Each row is a point on a landscape with many valleys, with its height.
From any point a ball rolls to the lowest of the 2 points nearest to it. It stops when none of these is lower. Distance is the straight distance between rows; heights are no part of it.
Z768: [ 37  53 -16  -9 -15   9  31  -2  30 -49  13  34   2  13  -9  -9 -12   3
  29  14  16 -17   0  25  42   5  13  -8 -16  23 -10  17 -18 -14  25]  height 76.3
Z881: [-13 -41  19  -7 -19 -25 -14 -11  -2  25   0  16  -6   5 -24  -1   8  -7
 -14  31 -11  -1  37  35   5 -22   7 -20  -6 -24  15   7 -20  41 -22]  height 45.9
Z501: [ -4 -15  34  -2  40  -6 -19 -12  -9  -7 -20 -22 -11   9   9  -4  -1  13
 -26  11   4 -21  34   8 -37  -1  16  29   3  20  17  45   7 -34  23]  height 31.5
Z769: [ 21   5   5 -10  -4 -34 -13 -24  13 -16  10 -28   0 -22  18  11  30  17
  16 -39   4  -7   2 -22   1   9   9  48  -3 -17  19  -6  18  -3  -2]  height 55.9
Z300: [-23 -32  -4  15   5  -7  -6  17 -18  20   4   1   0  -2  -3   5  21 -19
  -9   8 -18  15 -27  -2 -19   3 -42 -13 -22  -2 -26  18 -13  11 -20]  height 58.4
Z702: [-25  16 -11  14  31 -11  -6  17   0  21  -4 -15 -10  16   0   4  31  -4
   5 -42  16 -23 -13  -1 -19  14   2  34  40  11 -19   7  -4  -9 -22]  height 54.5
Z175: [  0  -7 -13   9 -34  -9  26  13  -5  44  15  -5   5   1   5 -26 -16  12
   0  14   3   8  11  25  15   4  22 -18  27 -49  -5 -20  -4  32 -26]  height 48.4
Z304: [-13   0 -12   9  23  13 -21  36   7  11   3  37  14   0  13  17 -15 -22
   8   9  14  12 -49  -6  10  10 -23 -10 -17  54 -48  23  -4 -23   8]  height 60.0
Z701: [ 11   1  11 -25   4   5  20  15  14  -5  -9  34   9  -2   0 -11   1  -8
  -2  17 -15 -19  25  34  22 -28  -6 -36 -23 -14 -15 -26 -13   7  15]  height 61.0
Z726: [-20 -23  10   7   9   9 -12  19   7  29  12   3  -7   5 -13 -25 -16  -4
 -18  35   2  11  13  29  12  20  26 -39 -16 -17   7  30   1  14  11]  height 48.5
Z217: [ -9  35 -13  -7   8   3 -24  -7   7 -58  11 -37  -4 -29 -17   0 -19  -2
 -15 -19   8  -4  32  -3  -1  -5  12  16   2   5  20 -12  22  -2  28]  height 77.9
Z410: [ -3 -26  24  15  13  13  -1  -1   4   1   6  14  -2  -2   3 -10 -39  -5
 -10  31 -13   9   8  19  12  24  16 -20 -39   1   6  14  28   9  22]  height 52.1
Z622: [ 13 -11 -18  15  15   2 -22   7   1 -19  -5 -14  -6   8   7 -24   3  -8
   6   1  18  25 -22 -25 -32  13  10  -3  -1  21  13 -34  20  -4 -12]  height 45.2
Z461: [ 28  15  21 -26  -4 -19 -19 -20   2 -27   2  -7   5 -19  16  12  20  30
  14 -16   2 -11   5   0  11  -1   9  13  -8  -8  10 -18   1 -19  29]  height 58.3
Z314: [ 14 -12  14   4  45   4 -35   7   8 -11 -10   1 -12  -2  19  20   2 -11
 -16   2  16  -5   2  26  -1  -3   1  21 -20  29 -18  11  -3   3  46]  height 40.9
Z205: [-37 -19   2   8   3   2 -14  24 -24  33   4  -5   2  -9  -6   6   8   7
  10  15 -20   4 -18  16 -29   7 -11 -30  -6  -7   1 -11 -19  -9 -23]  height 55.6
Z127: [ 21   6   2  12  -7 -29  21  -9  25   1  23  -6  -9   8  -8 -18  25  22
  12  10  -8  -1  -3  28  18  38  10  18  -3 -29   7  17  -5  -3  -5]  height 30.4
Z799: [ 14 -18  12 -26 -17 -14  19  -9   9 -10 -14  28  11 -12   2   3 -17 -12
 -14  -9 -31  -5  21 -42  24 -25 -25 -12 -22  23 -13  23   5  -3  -1]  height 71.9
Z555: [ 28  -6   0   3  12 -28  35   4  27   4  10  15   7  24  -8 -18   3  -3
   0  14  -9  12  11  12  37  31  19   8  -5 -11   4  14  13   2 -28]  height 34.4
Z121: [ 34  -9  -9  -4 -30 -11  31 -19   3 -17  -3  -9   0 -17   9 -14 -19  12
   3   1 -25  16  -6 -24 -13  -8  -4  13   6  -7  31 -66  27  -4 -30]  height 52.9
Z287: [  2  -1  16  11  15  36  24  14   6  26 -10  18   7   9  12  -3 -11 -10
  -4   0  -2 -12 -19   6   7  -4  -6 -10  -9   3 -26  45   7  -2  24]  height 31.4
Z277: [ 10  -4 -26  -5 -16  -6  -8  14   5  -9   1   3   4  10 -13 -20  10 -20
   9 -29  -3   9   4 -58  17   1   2  -3   7   4   6  -1  14  28 -16]  height 44.3
Z243: [ 13  -3 -10 -12 -10 -28  24   1  -6  24   8   9  23  -9  30  15  -4   7
  -3   7 -10  27   1 -12  36  18  -6 -18 -13 -22 -16 -18   7  -5 -20]  height 71.0
Z676: [ -9   5 -10  14   8  42 -15  10   2   4 -10  -6   1  -7  -5  -3 -36 -12
  -5 -22  21  -7 -16 -29  -2   0   6   1  -7  45 -21  24   8   0  33]  height 37.8
Z936: [  3  -9   2  -5  -6 -43   0 -16  -6   9  11 -21   7 -11  10  14  41   8
   6 -29 -16  -4  10 -18   4   3 -12  20   8 -36  -4  -6  -3  14 -30]  height 53.2
Z750: [  7   6 -16 -10  -9  -2   6  11   2 -19  -7  31  -2  20 -21   7  19 -19
  28  -2 -10  -3  -9 -37  17   0  -9   8 -11  19   6  -8 -12   5  -5]  height 40.0
Z336: [-10   8  -6  -3  15  -3  -3   1 -14  30  -8  -8   8  14  16  31   3  -6
  -9 -17  23  16  17 -25  27  -1   3  17  16  -7 -17  -9   4  21   5]  height 41.0
Z89: [ -3  49 -21   5   7  18  16  25  21 -13  21  33  -4   3  -8   0 -12  11
  23  14  15 -16 -28  22  22  13   7 -25   0  31 -27  22 -10 -30  23]  height 74.8
Z713: [-31  -5  -9  16 -29  18  19 -14  -2  26  -1  24 -16  11 -48  14  22 -15
  21  14  -7 -25  -6  14 -21 -17  16   3  17   0  12  -5 -21  16  -6]  height 61.3
Z208: [ 16  -4  21   3   4  -5  22  -8   3 -16  -6 -11   1  -8 -10 -10   0   9
 -12  19 -22  -7  24  29 -12   0  -9   2  -4 -10   4 -11  13   2  -4]  height 41.8
Z477: [ 10 -12 -19 -14 -28 -50 -17 -10  29   1 -16   0   2 -14  12 -34  -9   8
 -17   3  12   3  22   2  -9  -9  -3  -9  -8  12 -17  -7  -4   8  -2]  height 28.0
Z182: [-33  -5  14   7  26   1 -14   9 -21  22  -7  -8   3  23  -2  12  21  -7
 -29   7  25  10  26  23 -11  -8 -10  -2  19   2  -7  13 -24  15 -15]  height 52.2
Z570: [-22 -25  -9  -4 -10 -17 -68 -13  -5  10  10 -14 -18  10  -6   2   9  -2
  22  11  26  10  -3 -11 -25  18  30  -8   5 -11  36 -17 -17  20   5]  height 33.4
Z590: [ -9   2  13   0  -6  21 -16  -6   4  -1 -12   2   3 -26   1  10 -23   3
  16   1 -18  -8 -27  16 -25 -17 -32 -16 -32  34 -26  -3 -12  -8  17]  height 59.6
Z499: [ -7   1   6  -1  -1  -7 -29  -9 -15 -22 -26 -28   6 -32   4   0  -7  19
   6  -9 -15  -3 -16   0 -68 -21 -36 -11   7  39  -8 -20 -22 -49  -9]  height 53.1
Z820: [ 31 -35  33   6 -17 -17   6 -28  21 -17 -15  -7  -5  -7  -8 -15 -14   1
  -9  41 -24   0  11  50 -26  -3  -6   3 -20 -10  19 -12   3  10  13]  height 47.1
Z351: [ -8  22  19 -16  10 -24   8 -17   7 -22 -25  13   9   2 -14  26  17   2
  -1   1 -16 -19  48  40  -9 -42 -12   9  24 -20  -6  17 -17 -11  19]  height 53.5
Z836: [  3  22 -26 -14   8  20 -15  10  -3  -5   7  -6   1   9   3  -5 -10   1
   9   1  28  17  11   5  25   6  41 -13  13 -32  26 -45   1  14  25]  height 79.2
Z849: [-10  24  17 -12   2 -13 -22  -3 -11  -1 -19 -13   8 -16  12  22  28   5
  -4 -63 -13 -16   9 -20 -17 -19 -39  30   4  12 -19  36 -13 -13  -4]  height 69.5
Z575: [  0  -4 -19 -24 -16 -33  -2 -10  -4   9   4  16   8 -10  12   9  14  13
  35  -4   1  -2  -7 -33  10   5  19   2  -5 -11  21 -46   1 -21 -11]  height 63.7
Z609: [-14  -9  -6  17  25   8 -16  27 -11  42   7  13  14   9  34  26  -6 -15
  -4   5  26  26 -36  -5  17  29  -6   6  -4  20 -37  19   6 -22  25]  height 58.1
Z981: [ -8 -18   8  -4 -29  -5  14  -8 -16  39   8  17  -6  28 -20   0   7   1
   0  33  -9   4  21  20  18   0  18 -16  19 -41  26  30 -32  32 -26]  height 50.2
Z298: [  9  -8  -9  -5  15 -39  46   0  30   8 -10  40   3  14  -7   0  -2 -30
 -13  12 -15 -13  18 -13  19   2   3   7  -9  21 -20  -2  18 -10 -21]  height 46.0
Z106: [ 16  13  -4  -5 -21   6  51   8  12  -2 -19  -2  13  -4   9 -28 -28  13
 -17  -6  -2  -5   3 -14  13   0 -14 -13  17   7 -25   2  16 -11 -10]  height 62.6
Z220: [ -7 -38  16  -1 -26  18  -2   1  -4  39   3  17 -15  38   2 -19  18  10
  18  35  -5   0 -23  25  -8   5  32 -31  16 -43  43  21 -26   9 -14]  height 53.3
Z524: [ -5 -25  22   3  32   8 -28 -13  -9  14 -10 -29 -12   3  27  -5 -22  16
 -13  -8  11  -4  10 -17 -15  25  30  14   0  11  21  45  12 -21  29]  height 27.1
Z912: [  8   9   5  11  18  19 -23  11 -12 -31  12 -25  -8 -17  -1  -6  -5  16
  14 -17   1   6 -38  -6 -28  23  -3  16  -8  27  13 -13  15 -31   6]  height 49.3
Z155: [-32  -2   7   1  13  30  19  11 -14  45 -14  13   2  11   3   7   0 -13
 -10 -15  -1 -13   6  -4  16 -14   6 -11  16  -7 -22  13  -4  10  11]  height 35.8
Z69: [ -7  20   2   2   0  26 -10  20   9 -11   3  30   5  -9   2  -1 -15  -1
  32  13  -9  -7 -55  -6  -8  -3 -35 -17 -35  46 -19  19 -13 -30   2]  height 61.9
Z129: [ 11  -1  -4  -7   5 -21  35   1  13 -22  -4  40   8  10 -29  23  14 -37
   8 -10 -32 -18  19 -24  17  -5 -18  21 -16  23  -7  -6  14   4 -19]  height 43.1
Z46: [-25 -30  20   9   7 -26  22 -14  -5  41  19   4  -9  15 -12  11   5  -6
 -39  38   7 -18  35  39   5   4  23  19  15 -18  -3  28   2  13 -34]  height 89.3
Z809: [ -3 -50  14  11 -20   8 -12   4 -11  29   4  -3 -10  25   3 -33  30  -5
  13   6   4   6 -15   6 -15  -6  13 -16  12 -58  14   8 -17  32 -17]  height 56.2
Z663: [ 15  19 -21  13  27  19  -9   4  -9 -17  -3   2  -5  32   4  31  33 -18
  17 -16  26  13 -23 -14   4  -1  -6  26  12   9   3 -38  -7  20   3]  height 59.7
Z201: [ 10 -20 -12  10  13 -12  35  16  12  -3  -7  23  11  15  16  -2   9 -33
  -9  -9  -3 -12 -22 -38   4  14 -10  11  11  16 -24 -19  34  -7 -29]  height 49.0
Z118: [  9  -3 -13   5  -6  11  27 -15  -1  28   7  -3  -3  34 -19 -12 -15  -7
   2   2   2   6  20 -18  21  19  44  18  37 -24  35   5   8  22 -16]  height 84.4
Z754: [ -2  37 -17  15  21  21   0  23   0  19   3  -1  -6  21   7  15  31  -3
  26 -44  33  -5 -35  -4   5   8   5  17  40   7 -20  -1  -7   2   3]  height 56.9
Z529: [-32   2   3  16  -4  38   8  -2   9  23  22  23 -33  29 -35  16  19   3
  17  37   4 -28 -18  40 -22   3  33 -12  17   0  38  28 -32  -1   4]  height 59.5
Z401: [  7  46  -4   9  20  12 -29   6 -12 -40   0 -18  -5   1 -11  24  31  -6
  16 -46  14  -6  -7  -5  -5 -15 -30  25  13   3  -4 -14 -19  14   2]  height 62.7
Z207: [ -3  26 -10  -9  10  16  -5  15  -5 -42  17 -12   7 -25 -10  -5 -20  -2
   2 -20   7   0   2 -37  13   6  18   1   0  17   4 -34  37 -11   5]  height 75.0
Z146: [ 10 -30   3  16 -36 -11   8 -14  10   7  -3  -8 -14  -5  -1 -37  -4  23
  -8  39  -3   4  -7  41 -29  18   9 -11 -14 -10   8  12 -11   7  -9]  height 52.8
Z466: [  7   0 -15  26  -7  41   2  -3 -17 -13  -3 -14   1 -11 -11  10 -24 -12
  -1 -10  14   7 -16 -19 -15   3 -23   9   3  29 -10 -20  15  24  15]  height 44.0
Z163: [ 13 -39  18  15  -5  -3  10  -3  -6   6  11  10   4 -17   9  24  -2 -24
 -16   1 -28  10 -29  -6   2  -2 -50 -13 -37   4 -32   4  -1  22   1]  height 61.7
Z341: [-29  28 -32  -7   7   5 -18   8 -13  -8   2 -16  -2 -16  -3   5  -1  -2
   6 -32  16  -6  -9 -52 -13   7  12  12  11  33   7 -22  22 -30 -18]  height 73.1
Z303: [-18  16  15   8   1  -1 -15  -7   5  -3 -14  -7  -8 -27 -17  -2   1  19
  12  -6 -16 -23  -7  29 -43 -21 -10   1   2  25 -12  -7 -10 -32   3]  height 56.4
Z677: [-12  -6   1 -11  -4 -13  24 -16  -3  30   0 -17   6  10  -7   2  -9 -12
 -25 -23  -6  -5  37 -35  18  -1  20  13  33 -26  16   5  21  16 -30]  height 86.2
Z474: [ 22  -7  -2  13 -24  20  41  -8   6 -19  -7 -12   1  -8  -5  -7 -22  11
  15  -1 -20 -18 -27 -16 -29  -3  -9  16   5  15   8 -47  27 -22  -2]  height 56.1
Z975: [-27 -17   2  -7  -8 -26 -50 -11   2  22  12  -9  -6   7  -8  -2   7  -3
  -3   7   7   1  30   4  -1  -1  23 -11  -5 -18  26   7 -10  37  -3]  height 39.8
Z961: [ 21 -28  -3   4 -24 -12  48 -13   5  13  11   9  10 -25  14  28 -22 -26
 -30  -7 -18  12 -28 -35  15   5 -49  -6 -14   2 -45  -9  18  13 -10]  height 65.4
Z6: [ -3 -27  26   7  -1 -25  31 -22  -5  21   0  -8   5   3 -16  18 -11 -16
 -37   4  -9  -8  55  23   8  -9  19  25  27 -24  19  -2  11  26 -31]  height 88.1
Z598: [  0  41 -13  -8   8  11   6  17  11 -52  23  18  -2   6 -30  -1   5  -9
  30 -14  -2 -27  -4 -25  22  -3  12  11   0  33  10  27  -3 -30  17]  height 79.1
Z211: [  7  -2  14 -14 -13  35  31  -7  19  26 -13  39   9   8   9 -12 -26   7
  10  16 -12  -4  -3  -1  32  -8  15 -13 -25  12  -8  42  -8  -7  24]  height 26.4
Z274: [-22 -10  -7  15  26   0   9  28  10  15  -6   4  -3   1 -10  -7  15 -25
 -11 -29  -8 -30 -10 -25 -29   2 -11   9  15  14 -38   2  30  -7 -23]  height 51.8
Z35: [-10  -1 -21   5  -8 -34 -20  -9  24   7 -14  -5  -9  -6   7 -33  -5   8
 -12  15  10  -3  13  16 -26  11   4 -10 -13  37  -4  27 -11 -18   2]  height 17.0
Z707: [  2 -36   9   7 -30 -17 -20 -21 -11  35 -12 -11   6 -18  34  -1  16   1
  -2 -22   1   7 -19  -5  -9 -11 -17  -4 -12 -23 -20  15 -20  20   6]  height 62.4
Z492: [-32 -21  21  13  16  31   5  -7 -22  18  16  17 -26  19 -40  25   0  -8
  -1  45  -8 -10   9  34 -17   9  33   4  -4   5  41  30 -13   2   4]  height 57.8
Z747: [-21  19  11  -9  10  32 -32  22   2  25   6   5 -14   8  12 -20   0  28
  24 -11  15  -3 -17  30   2   1  19 -43  17 -19  15  44 -34 -18  21]  height 84.8
Z308: [ 18   0  -3 -11  -8 -21   3  -2   6 -13 -14  -6   7  -7  20  -9  27  -9
 -13 -50  -6   2   6 -36  14 -15 -22  14  -1 -19 -12 -10  15  23 -26]  height 49.4
Z231: [ -1  -1 -14  15 -35  12   7   1  -8 -13   5 -19  -4 -23 -16   4 -11  -9
  -2 -21 -13   6 -20 -20 -22  -7 -32  -6   3   0  -8 -45  13  37 -11]  height 39.3
Z139: [ -2  19 -19  10 -32   1 -19   5  15  20  30   5  -9  10 -10   2  18  15
  41  -2  18   5 -33  19  21  27  13 -13  -3 -30   1  21 -29  15  11]  height 87.6
Z288: [-17  27 -13   0  41 -17 -58  -5  -9 -19   3 -44  -5  -8  13  19  15   7
  -7  -8  29  17  16   3 -27   0   7  28  12  17  18  -7  -3 -11  -5]  height 67.1
Z679: [ 49 -18   0  -6 -23   0  32 -20  -5 -14  -8 -11   9 -23  41  -9 -41   3
 -12  -1  -2  36 -24 -44   3   5 -12  -1 -10  -5  16 -51  34  -7 -24]  height 48.6
Z841: [ 14  12   8 -16 -14  -8  -9 -28 -19   1  -1 -17  12 -23  24  28 -16  31
  -2   0   0  21  23  -2  18   0   1  -3 -19  -7   7 -24  -7  -3  20]  height 61.4
Z593: [-32  10  -4  -3  29  -8 -32  11 -23  16   3 -10 -13  21   5  -5  20  16
   4   9  26   4   9  18 -29  -5   5 -20  34   4  21 -11 -26  -8 -14]  height 56.0
Z526: [ 13 -14  25   1  33  -9 -26 -12   8  -9 -13  -8  -6  -1   4 -11   9   2
  -8   8   0 -15  22  27 -22  -8   5   7  -6   4   2   6   1  -2  27]  height 36.3
Z586: [ 16  11   0 -31 -19  17  14  32   4 -33   1  30  15 -12   2 -22 -22  -4
   0   4 -13  -7   4   0  38 -33 -29 -46 -22   2 -32 -24   0  19   3]  height 64.7
Z638: [ 31  17  -8 -17  28 -18 -17  -2   5 -34 -14 -15   9   4  41 -17   7   8
 -14   2  31  34  11 -17  15   6  -7   7  -9  11   5 -25  19  -9 -19]  height 52.7
Z180: [-29 -14 -17   0 -10   2   6  38 -23  48  13   2   2   9   8 -11  10  18
  26   6  -6  11 -12   0  -7   5   7 -26  24 -48   3 -20   0   2 -33]  height 52.6
Z869: [ 18  18  12  -1  -7  -7 -21 -23   3 -36  17 -31 -13  -9 -24  -6  -7  10
   2 -18  -8  -3  31   5  10   3  20  20  -9 -30  40  -1  16  20  21]  height 81.1
Z53: [ 21 -21  11 -29 -20  -8  11   9   8 -44  -6   9  12 -33   2  -1 -17 -16
 -17 -12 -20  -6   5 -31  17 -28 -34 -26 -16  12 -20 -36  25  11  -1]  height 68.6
Z157: [ -3  10  -7 -19 -14 -21   3 -25 -11  -5   0   6  -7  14  -4  24  20  33
  30  22  -7   3  12   7 -10   5   9   4   7  -8  31 -31 -32 -25   0]  height 61.5
Z646: [ 15   1   1 -21  -9 -18  20   8 -25  -7 -10 -13  16 -11  35  16   2  18
 -15  -1 -13  29   3 -11  11  -5 -38 -17 -14 -19 -19 -19 -16  -8 -27]  height 68.5
Z547: [  9 -15 -12   4  -8   5 -20  -1 -13   1   1   3   6   1   8  14 -28  -4
  -4  30  18  45 -10  -4  17  24  12 -14 -28  -4  15 -44  19  12  13]  height 74.2
Z392: [-36 -11   4  20  19  -2  24   7   8  32  13  12 -12  10 -23   1   8 -15
 -22  21   9 -21  22  33   1   9  22  16   8   4  -9  44   5  13   0]  height 90.2
Z605: [-20  33 -22   4  23 -13 -45   7  -9  -6 -18 -19  -4   0   7  -3   3   4
  -2 -26  25   9 -11 -10 -36  -8 -13  16  17  40   0 -22  -9 -18 -24]  height 70.4
Z112: [ 48 -18  -7   0  19 -18  -8  -8  19 -22  -8   4   3  16  47 -13  10  -8
   0  15  31  22 -19   1   9  23   3  18 -17  15  -4 -16   8 -11  10]  height 48.3
Z985: [ 23 -25   3   2 -23  23  16 -14  -2  25 -27  19   5  28  10 -22 -16   0
   2   9 -10  13  -8 -27  27   3  18 -13  -5  -5   9  30  -7   6   6]  height 32.0
Z898: [ 23 -36 -12  19 -23  -2  -1 -11 -11   8   8  11  20 -15  22  22 -27 -24
  -8  15  -2  43 -44 -34  16  30   0   8 -29   2   1 -41  29   6  13]  height 71.6
Z767: [  0  29  11 -35   5 -14  22  -3   6 -26 -12  19  20  -2 -28   7  -7  -1
  -7   6 -23  -9  62  38  22 -40   0 -12   9 -22   3  -8 -15   2  12]  height 56.8
Z559: [  8  39 -23  -7  34   0  13  23  16 -40  -8   1   0  19   3 -38   1 -13
  -8  -7  21  -5  22 -20  19   1   8   2  24  10  -2 -17  19 -12 -17]  height 68.3
Z340: [-16 -49  22  10 -30   2 -26 -12 -13  50   1   4  -2   0  10  -5  20  -9
  11  -2  -9  -1 -22  -7   2 -13  -1 -21  -8 -33   5  34 -21  35  -4]  height 59.4
Z949: [  3  37 -21 -23  18 -34 -27   2  18 -45   8 -30   1 -10  13  -8  12  15
  -7   8  17  32  34   5   0   5 -10   5  -2  -8  16 -33  10  -5 -26]  height 58.2
Z234: [-12   5   7 -22   7  17 -11  32   3  27  15  10  -6  21   4 -18  17   9
  25  -8   4  -9  -4  12  16  -1  37 -32  24 -50  16   5 -10   3  14]  height 83.2
Z867: [ 26  25  -2 -11   3  -3  10 -14 -32  -1  -8 -30  10   4  29  12   0  29
 -18   0  10  39  16   1  24   0 -11   1   3 -25  17 -20 -10   6 -13]  height 64.9
Z714: [-27  18 -12   2  42  12 -10  49  -8  28   8  19  16   3  25  23  -1 -14
   8 -17  29   0 -21  -6  35  13  16  -8  12  13 -43   7  10 -32  11]  height 56.5
Z821: [  9  25 -19   0   2  17  12  -9  -5 -11  26 -15  -8   8 -28 -10 -25 -12
  -4   0   5  12  37  -7  24   1  40   5  18 -33  38 -26   1  25  -7]  height 82.1
Z468: [ 48 -29  19   0 -10   5  19  -2   7 -14   8   9   7  -5  23 -12   8  -2
  15  -3 -22   3 -44 -16  17  20  -8   4 -24 -21  -2 -13  23  -4  12]  height 37.7
Z596: [ 29  23 -17   3 -23  26  32   7   2 -22 -18  -3   7   6   2 -30 -19  17
  18   6   1  -1 -14 -14  -6 -14 -16 -12   8   9 -17 -31   6  -9  -8]  height 59.3
Z689: [ 13 -36 -17  -9 -40 -37  15 -15   5   0 -21 -10   7 -28  32 -21  -9   2
 -24   2 -12   9   2  -5 -27 -23 -25 -13  -6   9 -14 -36 -10  -5 -21]  height 39.4
Z519: [  9  26  13  -1  18 -19  26 -17  14 -22 -16   9  14   7 -14  32 -14   0
 -20  27 -11  -9  54  45   4 -24 -17  27   9   7 -15  34 -12 -19  25]  height 50.5
Z722: [ 34 -36   4   7  16 -16 -25   0  20 -11  -1  27   1   0  30  18   3 -17
  -3  15  14   3 -22   3  11  16  -7  18 -40  27 -24  -2   6  -1  41]  height 44.8
Z843: [-43 -15  36  12 -27  15  -7 -25  -5   5  20  13 -23  -3 -56   9  28   2
  -8  39  -8 -30  11  37 -26 -26  19   4   4 -17  31  51 -22  17 -33]  height 65.8
Z383: [ -8  42 -13   4  47  18  10  35   8 -29   2   5   6  22 -10 -22   4 -11
   2 -12  16 -30   5  15 -11 -15 -11  -5  24  32 -18   0  -4 -16   2]  height 71.1
Z782: [-10 -11  -7   9 -15   6  13  22   8  29   2   4   2  -9  -8 -19 -23  -5
 -10  16   3  -1  12  12  11  -4  10 -37  -5 -17 -23 -14   7  26   2]  height 42.5
Z405: [-45  22 -11  22   5   4  17  -9   5   3   3   1 -12   1 -49  10   3 -23
 -20   7  10 -32  41  23 -20 -16  10  26  21  26  -5  49  -8   7   0]  height 91.3
Z822: [  3 -16   5  -2 -22 -17  -9  -8  -8 -12 -35 -31   8 -19  25 -27   0  21
 -15 -10 -11   2  -6  11 -57 -39 -45  -6  10  13 -18 -10 -16 -15  -9]  height 47.8
Z502: [ -6  55 -24   3  35  36   4  40  12 -40  21  16  -1  24 -16  -8  -3 -15
  16  -1  30 -13 -13  36  18  10  -3 -21  11  25 -19   9 -24 -17  29]  height 73.3
Z407: [ 20 -11   2   0 -26   9  19   4  -4  -6   5 -13   6 -38  25   4   4  -2
  -6 -41 -15   4 -51 -35 -15  -2 -31   0  -3 -12 -10 -45  28   0 -11]  height 32.5
Z173: [ 26  24  21  -5   8  -2  35  -8  16 -33  -3   5  15 -12  -6  10 -26   6
 -15   8 -11 -14  29  24  14  -6 -20  16  -8   6 -20   3  17  -8  25]  height 46.6
Z994: [-23  12  11  14  45  26  -9  31 -18  37  18 -12   9  -2   5  18  -3  11
   9 -23   3  -1 -28   8  20  21   7  -6  19 -18 -13   8  17 -15  12]  height 54.6
Z433: [-11  10   2  -4  20  12  -2   5  -1 -10  28  10 -10   2 -27  29  14 -12
  17 -24 -19 -32  11 -11  19  11  14  32  -6   7  17  31   0  -7  27]  height 80.2
Z186: [-17  11  -1 -18  40 -35 -22  -8 -22 -12  -8 -26   6  -4  13   9  10  14
 -17  11   3  20  39 -14 -17   3  -6   5   3   8  20 -10   5 -24 -12]  height 63.5
Z906: [-20  -6  -6 -17   0  -7 -15  -7  -4   2  -4  12 -13  16 -19  -1  21  14
  11  34   2  -4  14  26 -35 -11   5 -20  16  -7  36 -22 -30 -13  -6]  height 59.1
Z783: [ 64 -23  24  -3 -19  10  13 -25   4 -24  -7  -9  11 -13  23 -16 -29   4
  -8 -20 -11  25 -15  -7  24   2  -9   1 -19 -23   1 -21  22  19   8]  height 42.6
Z735: [-27  18  -2  -3 -17 -15   5  -9  18 -11   3  18 -11  -6 -42   2   8  11
 -16  45 -15  -1  39  51 -11 -11 -13  -9 -14  -1   7  53 -23   4 -20]  height 65.6
Z504: [-33   8   6  -1 -29 -17  23  -6  12  -2 -14   9  -4 -17 -27 -25   1  14
 -14  31 -36  -8  20  22 -30 -23 -30 -24  -7   9  -9  42 -10  -4 -31]  height 62.5
Z305: [  2 -36  -6  13 -15   1  20  -7 -25  23  12  -8  16 -15  10  36 -14 -23
 -16 -15 -12  28 -27 -49   7  21 -21  13  -8  -8  -6 -31  24  19 -14]  height 69.0
Z571: [ -7 -13   9 -17   2 -26  -5 -10   8   8  -8   1   6 -20  14  21  15  -1
  -9 -29 -23 -11  -1 -39   2   0 -22  10 -20  17 -19  29   6 -13   2]  height 71.7
Z449: [ 32 -11  11   3 -29  21   2  -7  -6 -26  13 -10   4 -40  34  16 -20  10
  12 -23   1   3 -74 -25  -5   7 -15   2 -14   4 -17 -40  37 -17  21]  height 36.7
Z965: [ -2   8  19  -4   9  -8  10 -14  17 -36   8   5 -10  -6 -40  17   6 -16
   7  -2 -40 -29  41  17   9 -18  13  34 -10 -10  28  32   8   2  30]  height 81.5
Z360: [ -7  -3  -4  13 -37   4   2  -8 -10   6 -12 -26  -5  -7  -6 -30   6  25
  -3  -3   2  -4  -4  21 -37 -13 -15  -8  14 -10  -7   1 -16   9 -24]  height 54.3
Z905: [  6  -2  36 -10   3 -12 -22 -28  12  -2  16  -4 -19   5 -18   5  15   9
  15  -2 -16 -25  23  20   5   0  31  25 -12 -26  37  40  -2  12  26]  height 82.8
Z245: [  4  35   4  -7  -3  -4 -15 -23 -14 -19 -26 -33  14 -13  13  26  15   8
  -7 -41   3  15  11 -17 -10 -34 -32  30  16  -2  -3   1 -12  10  -2]  height 66.5
Z606: [-17 -14  28  21   8  49  15  -8 -11   6   0  -6 -19  -5 -26   3 -32   1
  -3  35 -20  -2 -10  15 -21  12  12  -7 -19  10  20  31   5 -10  22]  height 55.5
Z540: [ 21  39 -26  -4   2  15  38  19  14 -24 -12  -2  15  14  20 -39 -27  -2
 -19 -17  17   4  12 -27  33   3   6   5  17   8 -22   6  30 -15 -16]  height 65.7
Z944: [-50   2   1   3 -32  35  -3  -7 -23  10   4  -1 -21   4 -52  -1  15   6
   8   3  -4 -32   7  16 -28 -36  12  -8  27  -9  30  25 -29  19 -13]  height 63.6
Z36: [-13  17  -5   5  -8   4 -12  13   2  22   8   1 -14   9  -2   2  16  28
  18   7   6   1 -16  32   2  14  -4 -22 -10  -8  -7  42 -29 -10  11]  height 86.3
Z966: [ 27  25  -2 -14 -28  21   8  10  18 -50  10  26   1   4  -8 -22 -12  -5
  30  -3   9 -18 -19 -14  51   3  13  -2 -17  25 -10  23   5   3  24]  height 77.8
Z892: [  3  -7   5   9  15  18 -20   5  -8   4 -10 -26  -4  -4  17   1 -29   0
 -23 -31   9   8  -7 -43 -11  15  10  18   7  22  -1  26  18 -10  19]  height 32.3
Z269: [ 12 -16  -6  -1  -9  17 -11  -8 -18  12 -14  22   1  35  -2   2  18 -10
  20   0  -5  10 -20 -31  12  -3  -4  -6  -6  -6  17   8 -19   3   6]  height 36.5
Z447: [-15 -10 -34  16 -11 -14 -41  -7  -3   8  10 -26  -6  10   8 -20   8   7
   6  13  29  36 -23 -12 -27  22  14   0   3  -2  28 -32  -2   8 -19]  height 39.9
Z91: [-17   9 -15  11  20  10  -7 -13 -12  16  -6 -14  -4  20  -1  38   8 -22
 -33   3  35  18  37  10   2  -9  10  22  33  -3  -6 -11 -10  37  -2]  height 46.8
Z73: [  9   0 -11  -5   3  32 -14 -10  -8   0   1   2   2   4  10  22 -20  -3
  13   4  29   6  -2  -5  27   1  39   3  -4   9   4 -40   5   5  46]  height 76.9
Z265: [ 22 -24  -4  14 -16 -20  11   0  21   8  17   9  -2 -10  10 -24  13  11
  27   5 -19  -1 -40  18  10  36   2   3 -27 -27  -4  -2  15 -14   2]  height 34.3
Z154: [-28 -11  14   3 -19 -17   3 -18  -3  15 -29   5   1 -23 -15   4   5  10
 -13  26 -18 -18  -6  26 -57 -34 -30   1  -2  21 -17  19 -21 -24 -12]  height 59.2
Z71: [ -6  31  -8 -12  20  15  -6  16  -4  -3  25  -2  -1   6  -4  -5  -3   2
   9  -5  11  -4  12  -2  37  13  27 -17   0 -18   5   6  -1  -1  22]  height 81.4
Z777: [-10   6   9  17  52  22 -37  29 -19  14  10 -18  -2  14   8   2  -1   6
   4  -6  13  11 -32   5 -24  33  11   6  18  17   1  -3   2 -32   4]  height 52.3

Two balls start at each pair of points below. Name the first point that both come to, or write none.
Z392, Z36 => Z836
Z747, Z906 => none
Z401, Z559 => none
Z867, Z245 => Z750

Call two points neighbours if one is among the 2 nearest of the other. Go from one point of each pair to the other, from neighbour to neighbour, staying as low as possible. Name the highest point that can't be avoided.
Z127, Z524 => Z466
Z211, Z524 => Z298
Z127, Z407 => Z468
Z303, Z570 => Z69
